Each row is a point on a tangle of strands that fork, close into loops and nearly touch. The rows are in no order.
Points whose rows are less than 67.4 apart are linked; no others are. Some points are linked to none.
q207: -2.8 -5.6 -0.1 -2.6 -26.5 5.5 -23.5 -8.0 30.9 5.0 -22.1 19.7 14.4 -6.5
 10.3 1.1 4.9 -17.2 -17.1 -4.4 -39.8 -7.8 6.4 11.5 -16.6 -8.1
q343: 5.5 31.5 -4.4 -23.7 -22.9 -1.6 28.9 12.4 2.4 11.7 -5.6 18.9 0.7 -13.2
 -1.3 19.5 37.0 -12.9 -0.5 -8.3 39.0 1.3 -38.3 -3.0 14.8 26.7
q675: -10.3 8.3 -5.9 -25.1 -24.1 19.0 47.1 16.3 16.7 -10.9 13.6 35.5 -18.3
 11.4 6.3 5.3 12.7 7.4 -8.4 26.2 10.8 5.6 5.0 -20.8 14.3 36.4
q711: 9.8 42.3 7.2 -27.1 -32.7 -1.3 57.6 14.8 13.3 5.6 10.1 21.2 -31.0 -13.3
 12.9 15.8 20.7 -16.9 4.2 -1.1 46.7 3.3 -33.5 -7.1 12.0 23.7
q280: -23.9 -19.2 -4.3 30.3 -2.3 13.3 -45.7 12.2 0.1 11.3 -15.3 -1.3 18.6 -2.3
 -10.3 14.5 -7.7 5.9 6.6 -1.1 -37.8 21.5 15.1 -25.2 -7.0 -18.5
q657: -3.8 18.7 2.4 10.3 3.5 -21.8 19.2 23.6 -62.3 13.2 9.9 -18.0 -21.9 -18.1
 -27.5 13.3 0.3 12.6 22.4 -6.9 47.6 28.3 -14.1 -19.2 26.7 -3.7
q842: 9.4 10.2 -2.2 -19.5 -0.1 -14.9 30.9 -11.3 -42.3 -11.2 2.2 -24.9 -11.4
 2.8 -6.6 -0.8 -14.0 19.6 27.8 8.2 43.7 3.1 3.4 6.3 11.3 -17.9
q89: -4.0 -14.9 8.0 26.5 18.6 54.5 38.8 24.9 25.8 -4.4 30.9 18.2 -19.5 47.8
 19.4 -5.2 -19.4 16.0 4.1 26.7 17.7 16.4 18.8 -44.4 -0.3 28.1
q678: 34.1 -10.0 9.9 1.1 9.6 -38.3 -26.9 -44.8 -35.5 -9.3 -30.2 -28.8 15.2
 -2.3 -8.9 -24.1 -13.7 5.0 13.0 -7.5 -15.3 3.8 8.1 21.2 -18.6 -32.8
q366: 33.9 2.1 15.9 0.3 16.0 -20.7 49.7 -5.7 -23.9 -7.3 7.8 -20.8 -34.7 15.4
 -3.6 -30.3 -48.8 5.6 2.9 1.4 27.0 -12.7 22.1 27.3 -29.0 -15.3
q46: -38.8 -15.0 -26.3 -8.4 -24.3 12.9 -20.3 8.2 -24.7 -15.9 -5.2 6.3 -12.3
 -14.9 -28.1 12.8 2.7 10.6 -0.2 8.7 -36.8 20.2 22.5 -24.1 16.1 2.1
q635: 33.2 41.9 31.9 12.5 -0.3 -19.1 63.5 27.2 13.2 25.3 5.5 1.9 -42.3 -13.9
 9.0 -10.2 -10.6 -36.6 -6.4 -19.0 44.3 -7.4 -25.0 2.8 -20.7 10.1
q281: 22.1 14.6 4.1 -25.3 -2.2 -14.3 35.3 -29.6 31.5 -12.6 2.2 2.5 -25.1 3.2
 5.4 -32.6 -9.1 -12.3 -13.6 7.2 3.6 -31.2 8.0 37.0 -21.0 6.9
q963: -6.4 -11.4 -17.3 -29.6 -1.2 0.2 23.8 -9.1 -56.0 -32.7 7.0 -16.1 -8.6
 13.7 -4.3 4.5 -23.5 35.8 21.6 20.1 23.4 6.0 21.7 5.8 21.2 -17.6
q934: -30.0 -15.9 -36.8 2.4 -3.3 28.7 -21.8 9.1 -14.4 -10.5 -10.4 15.6 11.7
 3.5 -14.7 23.3 19.2 8.9 10.1 6.0 -16.1 34.3 -0.1 -50.5 17.8 24.7
q906: -11.3 -19.0 18.9 43.9 0.2 3.2 -51.4 -2.8 -2.5 20.2 -19.6 -10.8 21.3 3.4
 0.4 -5.5 -21.8 4.0 5.0 -4.1 -33.5 17.6 22.1 -8.4 -16.3 -38.7
q294: -2.0 17.9 -8.1 -8.0 2.2 16.9 39.4 39.4 4.3 -11.7 42.8 20.3 -33.8 -4.0
 -5.8 39.5 10.6 3.7 16.0 8.4 38.8 26.3 -27.9 -44.8 24.4 44.1
q340: -5.9 4.1 2.4 -3.7 32.4 -5.6 -2.9 -5.6 -13.4 -3.5 16.2 -31.0 10.8 0.5
 -3.0 8.6 -3.8 18.9 25.6 5.4 25.5 -9.7 -6.7 2.2 14.1 -11.9
q87: -21.0 -14.2 -25.5 7.4 16.6 17.6 -43.9 15.4 -9.1 -6.7 -4.6 1.0 26.3 -11.2
 -14.5 36.3 24.2 3.8 14.6 -12.9 -14.4 13.3 -22.4 -33.3 17.2 16.8
q513: -1.5 -18.1 8.1 -5.7 -6.1 4.2 -22.8 -40.8 10.0 -7.9 -24.1 -6.4 28.9 5.4
 22.1 -9.3 -3.6 7.3 15.6 12.3 -24.8 -0.7 21.7 2.4 7.2 -31.1
q919: 42.4 16.7 20.7 6.0 28.4 -33.6 45.4 -12.5 -5.0 3.6 7.7 -30.2 -38.4 -1.9
 -9.5 -26.1 -33.0 -11.8 1.5 -9.8 35.1 -14.4 0.0 33.5 -29.3 -9.4
q506: -11.1 -6.4 -17.9 -39.6 -1.9 2.9 18.4 -26.1 -21.4 -33.4 11.1 -11.6 -6.2
 2.4 3.2 4.0 -8.6 22.5 14.6 22.9 11.1 -10.1 24.5 14.2 26.6 -8.5
q137: -15.0 -20.0 -9.2 14.7 27.3 27.8 -34.3 21.3 48.9 -12.5 41.5 -0.2 4.2 6.0
 22.2 33.4 -11.5 -4.7 -9.1 1.6 -30.9 -19.9 -2.1 13.6 -8.0 3.1
q75: 1.9 28.7 16.1 21.6 19.1 -1.7 26.9 26.2 -4.1 28.9 10.0 -29.1 -6.7 -5.9
 15.5 23.7 6.6 -2.1 34.7 -7.6 65.7 20.0 -45.3 -30.5 12.9 -5.3
q867: 16.6 5.9 19.0 11.4 -7.2 -16.1 -24.1 -15.2 -10.9 29.2 -49.3 -0.9 44.7
 -3.0 -3.1 -18.0 28.9 -5.7 3.9 -17.5 7.4 6.9 -23.9 -12.1 -1.5 -7.8
q864: 15.0 31.1 19.7 14.4 17.3 -11.7 14.8 12.1 5.6 30.4 -2.3 -23.0 8.8 -4.6
 11.1 8.7 11.3 -10.8 18.8 -14.0 58.2 1.4 -43.2 -7.0 3.1 -6.4
q234: -25.3 -15.9 -5.1 31.9 -8.9 -0.9 -15.4 18.3 -31.1 21.4 -17.9 -2.6 7.5 7.1
 -18.0 -9.6 -6.1 18.6 -1.3 4.6 -20.9 24.5 20.9 -31.3 -6.1 -12.2
q456: 16.4 6.7 2.4 -33.4 -17.8 -3.9 23.7 -55.7 26.9 -4.8 -32.9 11.3 17.8 7.9
 24.3 -25.4 16.6 -9.0 -1.2 14.3 11.7 -15.9 8.9 15.9 4.0 -5.9
q640: -11.8 -8.4 5.7 18.4 12.8 30.1 26.0 17.4 13.6 6.8 16.0 4.8 -5.3 31.9 10.9
 -6.8 -8.9 19.0 3.1 20.5 12.4 7.0 12.1 -24.4 0.2 11.4
q806: -8.9 -17.5 -6.3 12.8 12.4 4.4 -69.3 17.7 -5.8 -1.3 -14.0 -2.3 37.5 -32.3
 -12.9 40.3 20.1 -4.8 13.8 -27.2 -34.9 7.6 -27.8 -21.4 9.4 0.4
q998: -19.7 -12.8 -2.0 42.0 11.2 -0.9 -3.0 44.9 -25.6 22.3 4.9 1.6 -10.4 7.9
 -17.3 -8.4 -9.9 10.9 -10.6 3.2 -13.6 20.5 13.6 -31.1 -3.1 7.3
q931: -21.8 -26.2 -10.4 5.9 30.9 23.5 -21.5 -17.7 3.8 -14.6 10.1 -21.6 24.5
 20.0 16.1 13.5 -9.5 27.2 28.6 20.4 -2.4 5.2 14.6 -15.7 17.8 -15.0
q889: 12.6 13.3 7.9 -7.7 19.9 -19.9 22.0 -0.1 18.1 -10.9 27.6 -9.7 -36.5 -6.0
 -8.4 -27.6 -23.2 -13.9 -19.2 -2.5 -7.3 -36.6 10.4 39.2 -21.9 6.4
q486: -5.8 -23.6 -2.9 -6.0 0.7 7.2 15.2 -18.9 -12.4 -14.7 3.0 -13.4 -1.4 30.4
 16.9 -17.9 -33.1 28.4 11.4 23.8 -2.7 -7.1 40.5 7.9 -3.7 -26.8
q211: -2.8 -6.2 -0.1 -10.8 -19.6 -8.2 -15.7 -32.4 9.5 -9.2 -21.9 -0.9 5.9 -3.0
 4.8 -17.3 -10.2 -3.2 -2.0 5.2 -34.1 -7.1 27.4 12.7 -12.0 -22.8
q173: -5.2 -2.0 -20.9 -11.5 -3.2 13.6 9.5 41.0 14.8 1.6 24.0 25.6 0.0 -1.4
 -1.0 30.0 23.2 -4.8 -17.0 -6.9 -0.6 -5.6 -23.2 -6.7 1.3 41.8
q124: 23.6 5.7 14.7 9.6 -10.3 -13.6 -18.7 -24.3 43.4 4.2 -11.3 14.0 -4.3 -1.8
 11.5 -23.7 -8.8 -31.6 -32.7 -12.0 -37.6 -15.4 4.0 41.1 -43.4 -6.7
q623: -19.5 -11.5 -18.0 -19.8 16.8 12.9 -33.3 8.5 42.3 -29.5 36.1 -2.1 2.0
 -18.7 11.6 36.5 -3.8 -9.8 -2.5 4.6 -39.1 -29.3 -2.8 23.2 8.5 4.9
q944: 28.9 19.0 19.6 16.9 9.0 -30.8 22.8 -12.3 -10.1 26.0 -18.7 -15.1 -5.2 3.8
 -10.6 -31.2 -7.4 -8.4 -1.1 -10.9 33.1 -0.9 -5.3 11.5 -21.0 -11.6
q786: -2.6 -21.4 3.6 0.3 18.0 15.1 36.6 8.0 -26.0 -18.7 24.0 -20.9 -14.5 36.8
 11.2 -8.2 -45.5 36.9 17.9 25.6 17.2 -4.6 35.1 -2.1 -0.3 -18.0
q344: 3.7 19.5 -19.3 -18.6 0.8 19.8 34.4 33.1 15.6 -1.1 31.0 20.9 -9.2 -6.1
 7.1 55.9 29.6 -8.1 15.0 -8.4 49.4 20.4 -50.6 -28.2 21.3 42.9
q410: 26.8 6.9 17.8 5.4 11.5 -21.2 -25.8 -32.8 30.9 -4.9 -2.8 -9.5 8.6 -2.3
 14.4 -21.5 -4.1 -18.2 -12.3 -10.2 -25.9 -19.7 -1.3 38.2 -23.9 -13.6
q163: 31.4 19.1 5.1 -20.3 1.4 -15.4 -17.3 -5.1 16.9 9.7 -13.6 5.3 37.1 -21.2
 7.5 20.8 39.8 -23.3 -1.6 -29.9 16.8 -24.5 -51.4 20.8 3.8 12.5
q621: -24.1 12.9 -17.5 -23.4 0.2 -5.4 -3.0 29.2 -19.4 -25.0 45.3 -0.7 -38.8
 -31.9 -35.9 11.4 1.9 -4.1 -20.9 -1.5 -16.3 -15.0 -4.6 15.3 24.9 24.3
q193: -19.5 -6.5 -28.2 -37.8 -18.6 29.9 29.6 -3.7 25.6 -20.3 4.7 34.8 -1.4 4.0
 17.2 16.8 23.6 1.3 -7.2 25.6 1.2 2.1 6.8 -14.8 25.7 32.8
q615: -7.9 -27.2 17.8 26.8 33.9 25.6 -50.1 -26.4 16.5 -3.5 4.1 -24.3 40.8 20.6
 32.0 9.3 -6.9 17.8 29.2 11.9 -11.9 12.5 7.7 -9.1 13.8 -30.9
q386: 4.8 1.5 -31.0 -20.1 -5.8 19.5 18.2 35.4 10.1 -1.5 28.9 31.8 2.1 -3.8
 -3.5 50.1 36.1 -5.7 -5.0 -13.8 21.0 11.6 -41.1 -19.7 14.7 53.8
q535: 26.0 4.2 33.2 23.3 -9.8 -7.0 -25.2 -25.5 13.0 32.9 -47.1 8.1 40.4 16.7
 17.3 -31.2 16.3 -12.5 -12.1 -14.5 0.6 7.7 -13.4 3.0 -20.1 -12.9
q245: -3.4 -3.8 -8.0 20.1 21.4 30.0 5.4 23.9 11.6 16.0 5.2 7.2 21.3 27.7 9.8
 18.1 12.6 6.5 7.9 4.0 28.6 20.2 -21.9 -38.2 5.1 23.3
q762: -9.1 1.1 -6.6 -1.3 -22.1 -22.7 -41.2 -6.6 -31.9 1.4 -33.6 0.3 3.5 -36.5
 -35.8 -6.8 14.2 -13.4 -8.5 -20.7 -34.8 2.9 1.9 -1.1 -2.1 -7.4
q295: -11.5 -18.4 13.2 31.1 -11.9 7.9 -25.5 -12.2 10.0 8.5 -9.8 -2.3 0.5 14.4
 8.8 -18.2 -33.9 7.7 -3.6 6.4 -33.3 8.1 41.0 10.1 -26.5 -37.7
q276: 30.0 18.1 25.3 19.8 11.6 -29.3 -5.3 -20.5 -15.4 35.2 -33.6 -17.7 23.9
 2.5 -5.5 -27.9 10.9 -5.3 6.1 -16.2 31.5 8.1 -19.1 1.9 -11.9 -15.1
q494: -26.6 -24.1 -35.5 -22.3 -15.3 35.3 -16.6 -6.4 26.0 -21.3 -15.0 27.5 18.7
 -10.8 11.6 34.8 20.9 -5.7 2.5 9.2 -28.7 9.2 5.5 -22.5 20.4 15.3
q149: 3.6 -2.2 13.1 27.9 -12.5 -14.7 -18.8 -1.9 28.5 11.7 -8.6 12.9 -19.9 -4.4
 -2.7 -27.6 -34.5 -28.0 -34.6 -12.2 -46.1 -3.9 26.9 31.5 -46.7 -19.2
q779: 24.9 -27.3 7.8 16.0 -12.3 21.5 -19.0 12.6 36.0 33.5 4.3 22.6 41.3 16.6
 35.5 21.6 25.1 -17.1 -26.9 -33.8 -3.5 -9.7 -32.0 11.9 -22.7 7.7
q587: -8.5 23.1 -8.7 -20.3 12.3 -11.8 -20.5 6.3 -17.0 -10.4 12.2 -8.4 -2.7
 -36.5 -27.2 21.6 26.3 -8.5 3.5 -15.8 13.3 -15.7 -30.8 13.9 28.1 11.9
q936: 5.6 11.2 17.2 36.6 3.3 -20.0 17.4 20.5 -36.2 44.6 -24.3 -7.8 6.3 11.6
 -14.4 -21.4 2.0 9.6 2.7 -5.8 37.4 23.2 -5.5 -25.9 -2.0 -9.0
q967: 1.5 -2.9 11.9 6.3 22.4 -5.0 -31.5 -16.0 30.1 -11.0 23.4 -17.5 4.4 1.3
 15.5 -8.2 -19.1 -2.5 -0.1 3.6 -27.9 -27.3 11.3 31.0 -9.8 -21.6
q104: 21.4 10.0 0.6 -18.1 -22.0 -10.1 -12.2 -6.6 7.8 15.7 -36.2 20.7 37.0
 -14.8 2.5 5.9 44.8 -19.8 -12.7 -26.7 3.1 -13.4 -36.6 7.0 -1.9 15.3
q516: -6.9 4.6 -12.2 -14.9 -31.8 -25.6 -8.5 -9.5 -3.6 -6.4 -16.5 5.5 -23.2
 -21.3 -23.7 -23.5 -8.7 -17.6 -27.9 -6.6 -43.2 -7.8 22.5 21.5 -22.1 -2.9
q642: -9.4 21.6 0.9 15.3 23.7 -8.3 15.0 28.6 -29.8 13.1 17.7 -21.6 -10.0 -9.9
 -15.6 22.7 5.6 10.3 27.8 -2.4 49.1 19.0 -28.9 -29.1 22.8 5.9
q764: -27.1 6.1 -19.3 -7.2 10.1 -7.2 0.1 33.6 -50.8 -24.0 46.4 -9.0 -43.0
 -25.2 -49.0 16.6 -4.1 13.0 -6.8 2.2 -0.7 9.3 1.5 -4.7 39.0 18.1
q602: 21.5 -0.8 14.1 -4.4 10.9 -28.2 -45.8 -40.3 -14.4 -11.8 -21.8 -23.4 25.0
 -23.6 -4.7 -12.6 4.6 -3.9 18.5 -15.2 -30.6 -6.0 -4.5 16.9 0.8 -23.4
q872: -30.9 -1.7 -19.3 -17.7 -16.2 -5.9 -5.0 16.3 -27.4 -20.8 17.2 -2.1 -29.4
 -19.8 -31.2 -1.1 -7.2 4.6 -15.6 5.1 -30.1 -1.0 18.4 4.8 12.6 4.9
q912: 27.0 6.3 -5.3 -23.4 -9.6 -26.1 22.7 -38.4 -46.0 -11.0 -27.0 -21.0 0.7
 7.3 -8.2 -16.2 -11.3 12.2 19.1 4.3 34.4 4.2 6.5 18.6 -1.7 -22.7
q985: -2.8 14.7 -0.9 -19.0 -30.8 -8.2 30.2 -5.4 -4.2 5.1 -14.4 17.9 -12.5 4.3
 -6.4 -26.7 8.8 1.9 -16.7 9.8 -1.3 -5.6 11.9 2.6 -2.6 11.6
q920: -6.9 -21.8 -6.0 25.8 19.8 40.1 -7.3 36.3 38.7 2.3 33.2 14.0 0.4 24.3
 21.3 20.5 -6.2 -0.7 -16.7 -0.3 -11.1 -7.6 -6.0 -5.5 -14.0 21.6
q428: -3.1 -20.8 -13.0 40.1 -1.5 21.9 -2.8 57.5 4.4 28.5 14.2 29.5 1.0 18.3
 -1.5 16.8 4.7 -3.7 -25.4 -10.4 -14.4 20.4 -10.2 -30.8 -16.3 30.4
q64: -0.4 -14.0 24.6 39.3 33.2 -2.8 -46.8 -2.9 15.8 -1.5 27.3 -26.0 0.8 5.8
 13.5 -9.1 -38.1 1.6 -0.1 -4.0 -28.9 -11.4 20.8 26.6 -16.5 -34.8
q745: 5.3 10.2 -11.5 -18.3 -28.9 2.0 3.4 12.7 -4.9 16.1 -25.9 30.0 22.9 -10.8
 -6.4 18.7 48.6 -11.4 -15.4 -17.9 11.5 3.5 -34.1 -10.0 6.3 27.5
q992: 19.3 -13.2 1.0 -11.6 5.2 -10.9 29.1 -22.2 -19.9 -19.6 -0.1 -16.7 -14.2
 28.8 10.6 -31.5 -43.5 20.0 1.7 15.8 7.1 -15.1 32.2 28.7 -21.4 -24.9
q305: 20.2 14.9 1.6 -28.2 -10.7 -12.4 50.6 -28.9 0.0 -10.4 -4.0 -4.8 -21.6 9.0
 3.1 -25.7 -12.4 2.6 3.3 11.6 28.6 -14.7 13.2 20.2 -9.9 -3.0
q951: 20.8 30.4 1.7 -24.3 9.2 -25.0 -19.7 -14.9 -0.8 -4.4 -8.9 -8.4 13.6 -35.5
 -13.2 16.3 34.0 -19.5 7.6 -23.5 21.3 -23.6 -43.3 23.9 15.8 7.3
q800: -5.5 -5.1 4.9 13.4 -0.1 -17.3 -64.4 6.6 -20.7 3.6 -26.8 -6.9 26.9 -41.1
 -23.0 11.1 15.9 -9.2 9.5 -27.3 -39.6 2.0 -15.4 -8.0 4.6 -12.9
q200: 8.7 16.4 15.0 -21.2 -17.7 6.1 67.9 -7.8 5.6 -4.1 6.7 3.6 -23.2 17.5 13.5
 -20.1 -12.7 9.9 8.8 19.7 36.4 -6.3 16.4 -1.9 2.4 1.0
q599: -24.8 -24.2 -7.2 6.7 -9.3 15.4 -2.9 -6.2 7.5 -10.1 6.2 -7.3 -8.3 16.4
 6.9 -6.2 -32.5 18.3 1.3 21.2 -32.4 2.9 44.5 -2.0 -8.6 -22.9
q196: -0.8 -17.8 31.9 45.0 37.6 7.0 -65.4 -8.5 10.1 4.9 17.9 -28.4 28.5 10.6
 21.1 2.4 -17.5 8.3 14.7 -5.0 -21.9 7.2 4.8 6.1 -0.4 -34.5
q710: 8.0 -6.4 20.1 11.1 7.8 -4.7 -46.6 -26.3 10.1 1.8 -19.8 -10.4 36.1 -4.2
 14.3 -5.9 2.3 -2.6 14.2 -6.7 -29.6 -1.0 -2.2 5.8 0.5 -26.4
q712: 16.6 -10.9 27.0 19.2 -11.5 -2.9 -14.1 -47.4 13.3 10.7 -30.5 -1.5 15.3
 27.7 22.8 -41.9 -14.3 -1.3 -7.0 2.5 -9.9 4.4 24.4 15.5 -27.4 -33.1
q529: -17.6 -8.6 -16.0 -18.1 5.9 24.1 15.8 -9.3 20.0 -13.0 7.9 6.1 9.2 12.2
 15.7 11.7 9.6 11.1 8.7 23.7 8.6 -3.2 5.5 -10.7 22.3 12.7
q452: 14.5 -17.2 26.7 8.6 5.2 7.0 -18.7 -54.1 17.8 -3.3 -13.3 -11.0 30.8 31.1
 41.7 -26.0 -13.1 11.0 13.2 12.0 -5.2 -0.4 22.6 18.6 -3.5 -38.4
q596: -20.9 -2.1 -13.1 -5.6 5.8 10.7 -5.8 10.1 8.5 -7.5 12.0 0.1 0.7 0.5 -2.4
 11.3 9.0 8.0 0.1 8.4 -11.2 -7.5 -0.8 -6.1 8.3 12.6
q324: -23.4 -14.0 -14.2 -14.9 -5.4 15.2 -24.2 -15.6 2.7 -13.2 -17.4 3.7 21.2
 -10.2 -0.3 14.9 19.6 6.3 11.4 6.1 -20.6 1.4 4.1 -15.1 21.6 -1.9
q943: 11.3 19.4 -3.4 -28.8 -26.6 -9.3 21.9 -21.5 18.9 -0.6 -22.7 20.3 0.9 -4.8
 5.3 -19.1 22.7 -16.4 -17.0 1.6 5.4 -16.6 -4.9 17.5 -4.2 13.6
q314: -19.3 -11.6 -15.2 -13.8 33.3 12.3 -9.7 -16.3 -7.9 -22.1 16.3 -23.1 15.8
 3.9 2.6 24.2 3.5 25.6 33.0 16.1 18.2 0.6 1.2 -12.5 32.5 -5.1
q704: 13.8 -9.1 30.0 31.3 -14.1 8.0 -37.7 -14.3 30.1 25.4 -27.2 15.5 31.9 17.8
 29.8 -18.6 6.0 -17.3 -19.3 -12.8 -17.5 4.4 -1.3 12.4 -25.8 -18.9
q212: 11.2 27.0 10.6 0.6 19.8 -19.4 14.6 1.8 -7.7 11.6 7.8 -25.9 -5.4 -10.4
 -4.8 0.2 1.3 -1.1 20.0 -5.9 41.7 -8.7 -21.6 8.6 5.2 -8.5
q976: -16.0 -1.9 -12.0 1.5 9.9 10.4 7.2 41.1 5.0 -5.3 33.2 9.0 -17.6 -3.4
 -10.9 15.1 2.7 4.6 -12.3 7.8 -8.3 -3.8 -6.5 -13.5 5.4 31.6
q555: 39.2 22.9 24.7 30.5 19.6 -43.6 32.8 4.5 -7.2 32.4 -16.3 -8.6 -27.6 -7.5
 -18.6 -35.9 -13.1 -27.1 -17.5 -21.8 29.3 -2.2 -9.0 19.0 -27.3 3.0
q784: 32.1 -9.4 16.8 11.0 4.1 -25.6 -3.3 -44.7 -23.1 4.7 -30.7 -19.7 15.5 24.8
 6.1 -37.7 -20.7 10.7 5.1 -0.7 1.6 4.2 17.6 17.4 -25.2 -34.3
q230: 18.7 40.6 13.5 -12.7 -8.5 -15.0 51.5 13.5 11.7 10.5 8.6 4.4 -31.5 -15.9
 -0.3 -4.0 4.1 -20.8 -2.6 -6.6 38.9 -10.4 -20.8 8.2 -5.8 14.8
q519: -11.3 13.9 -0.1 -8.9 10.5 -7.8 23.2 36.1 -3.2 -8.4 39.6 -2.9 -37.1 -15.3
 -18.8 0.9 -8.9 -0.7 -11.2 4.2 2.5 -17.1 0.2 7.7 9.0 20.2
q387: -18.7 -5.7 -17.9 -36.2 9.6 5.3 -12.0 -18.4 22.0 -36.6 27.0 -11.4 -6.2
 -14.8 7.4 11.9 -2.4 0.9 5.0 15.8 -23.0 -31.4 13.4 24.6 19.8 -2.6
q449: -22.7 12.4 -23.4 -20.2 5.0 7.9 -24.8 16.0 -29.4 -16.7 14.5 3.3 -7.5
 -30.6 -35.1 34.7 33.4 -1.9 -2.7 -13.0 0.7 1.2 -30.9 -5.0 40.6 22.4
q406: -15.9 -8.9 -8.9 32.9 3.0 -3.3 -14.2 55.8 -8.3 23.5 7.7 13.2 -8.6 -7.5
 -18.3 5.9 0.0 -7.9 -25.4 -8.8 -26.9 7.8 -0.2 -13.1 -9.9 14.0
q866: 13.5 -5.3 -10.5 -27.6 -30.0 -21.1 16.8 -40.5 -49.5 -14.9 -39.6 -4.5 0.0
 8.5 -11.4 -28.6 -5.5 11.6 3.5 7.8 6.1 9.2 25.5 11.2 -5.3 -17.7
q799: 1.7 -9.0 -0.6 6.5 -13.7 17.1 -14.4 8.8 30.9 17.1 -11.8 23.4 28.3 11.8
 21.3 9.8 17.9 -7.7 -17.4 -7.0 -12.6 -7.6 -12.5 1.0 -12.2 6.4
q521: -8.8 -1.1 -15.6 -48.3 -4.9 0.2 25.2 -32.5 12.0 -37.4 18.0 -4.6 -15.8
 -2.7 9.2 -7.7 -9.0 4.7 0.7 23.7 -1.6 -31.0 25.2 31.7 17.4 -3.8
q975: -8.9 3.9 -7.9 -14.1 -11.4 18.6 41.7 36.4 2.0 -16.3 36.7 34.8 -36.9 5.6
 -9.9 15.5 5.0 11.1 -3.0 23.5 14.6 21.4 -1.1 -44.1 19.0 49.0
q935: -5.5 0.1 -1.1 10.0 -29.4 -20.7 9.3 3.6 0.9 9.0 -15.3 13.7 -30.3 -4.2
 -17.3 -39.4 -25.4 -15.8 -34.6 -3.6 -42.5 -0.6 33.4 14.5 -36.1 -6.3
q493: -21.2 -22.8 -32.8 -24.5 -20.4 38.1 8.2 -1.7 45.6 -17.3 1.2 35.8 8.7 4.5
 27.0 24.8 12.3 -7.6 -11.9 22.7 -27.0 -0.7 13.0 -7.4 6.3 19.4
q32: -35.4 -19.7 -28.4 -12.0 -26.8 22.6 -31.5 -6.2 -17.6 -15.2 -32.7 15.7
 10.7 -20.1 -20.8 20.1 20.1 5.7 10.4 1.9 -32.7 26.7 8.9 -33.7 23.8 3.8
q458: -19.2 -2.0 -15.0 -12.3 -27.4 -18.8 -24.2 -0.8 -33.9 -13.3 -11.4 -3.9
 -18.8 -31.9 -36.9 -10.3 -9.9 -8.1 -14.5 -9.4 -42.8 3.0 24.0 10.0 -3.3
 -11.7
q524: -12.8 -19.7 -5.3 32.5 3.8 38.2 3.5 31.6 24.7 12.6 11.8 22.4 1.5 33.6
 17.6 5.0 -4.4 6.3 -14.4 9.9 -7.9 16.8 4.2 -29.3 -13.2 19.9
q577: -5.1 2.5 -9.4 -23.3 -48.0 -10.4 23.4 -27.1 -21.1 -1.8 -41.0 19.1 -4.0
 6.6 -9.1 -34.0 9.8 3.4 -11.0 9.5 -8.7 6.9 27.1 -3.3 -4.7 -3.0
q199: 2.3 -3.9 16.6 -5.2 11.0 19.1 53.8 -1.2 -1.0 -6.5 18.6 -12.9 -14.9 32.3
 20.0 -10.2 -29.7 27.3 19.2 24.1 36.0 -8.2 24.0 -5.2 3.1 -10.3
q224: 31.1 13.1 23.5 18.4 40.6 -29.8 14.4 -0.2 14.3 7.5 17.4 -19.2 -27.6 -4.6
 -8.6 -25.9 -27.3 -19.6 -16.4 -14.5 8.9 -29.1 -3.1 40.9 -26.3 -1.3
q512: -26.4 4.3 -23.9 1.5 20.1 3.2 -20.2 35.5 -37.4 -11.7 32.1 -3.5 -20.2
 -23.9 -40.1 27.5 14.1 6.9 -1.4 -4.1 -1.7 13.7 -15.7 -17.8 32.2 28.3
q715: 6.2 27.8 18.9 20.5 -8.1 -21.5 40.5 29.3 -38.0 33.4 -5.1 -6.6 -19.9 -7.0
 -11.5 -4.1 1.0 2.9 16.5 -5.5 52.7 28.6 -15.0 -32.6 9.5 -1.3
q454: 21.0 -23.7 23.0 30.9 -18.9 19.6 -46.2 3.9 37.3 28.7 -10.2 23.7 41.9 13.2
 37.4 13.2 12.2 -21.3 -25.3 -33.2 -21.9 4.8 -16.9 15.8 -28.3 -8.6

How many points has the smallest loop of links through each point below? Write 0 if it is on no loop.
q366 -> 11
q173 -> 10
q710 -> 7
q806 -> 9
q493 -> 6

A piece is all that can be reached along the links. How many separate loops has the piece of each point below (a circle has one, a figure eight two, a Y none), and how many tips (points with one link)?
q340 -> loops 4, tips 2
q842 -> loops 1, tips 2
q602 -> loops 1, tips 1

A fork is a point with three links, a tip a point with one. Leave the first point through the second and follow the links. Name the first fork or tip that comes.
q555; q944 -> q513
q211; q207 -> q555
q506; q963 -> q456
q196; q615 -> q936
q449; q587 -> q635
q635; q230 -> q621
q486; q599 -> q524
q524; q428 -> q486
q615; q196 -> q458
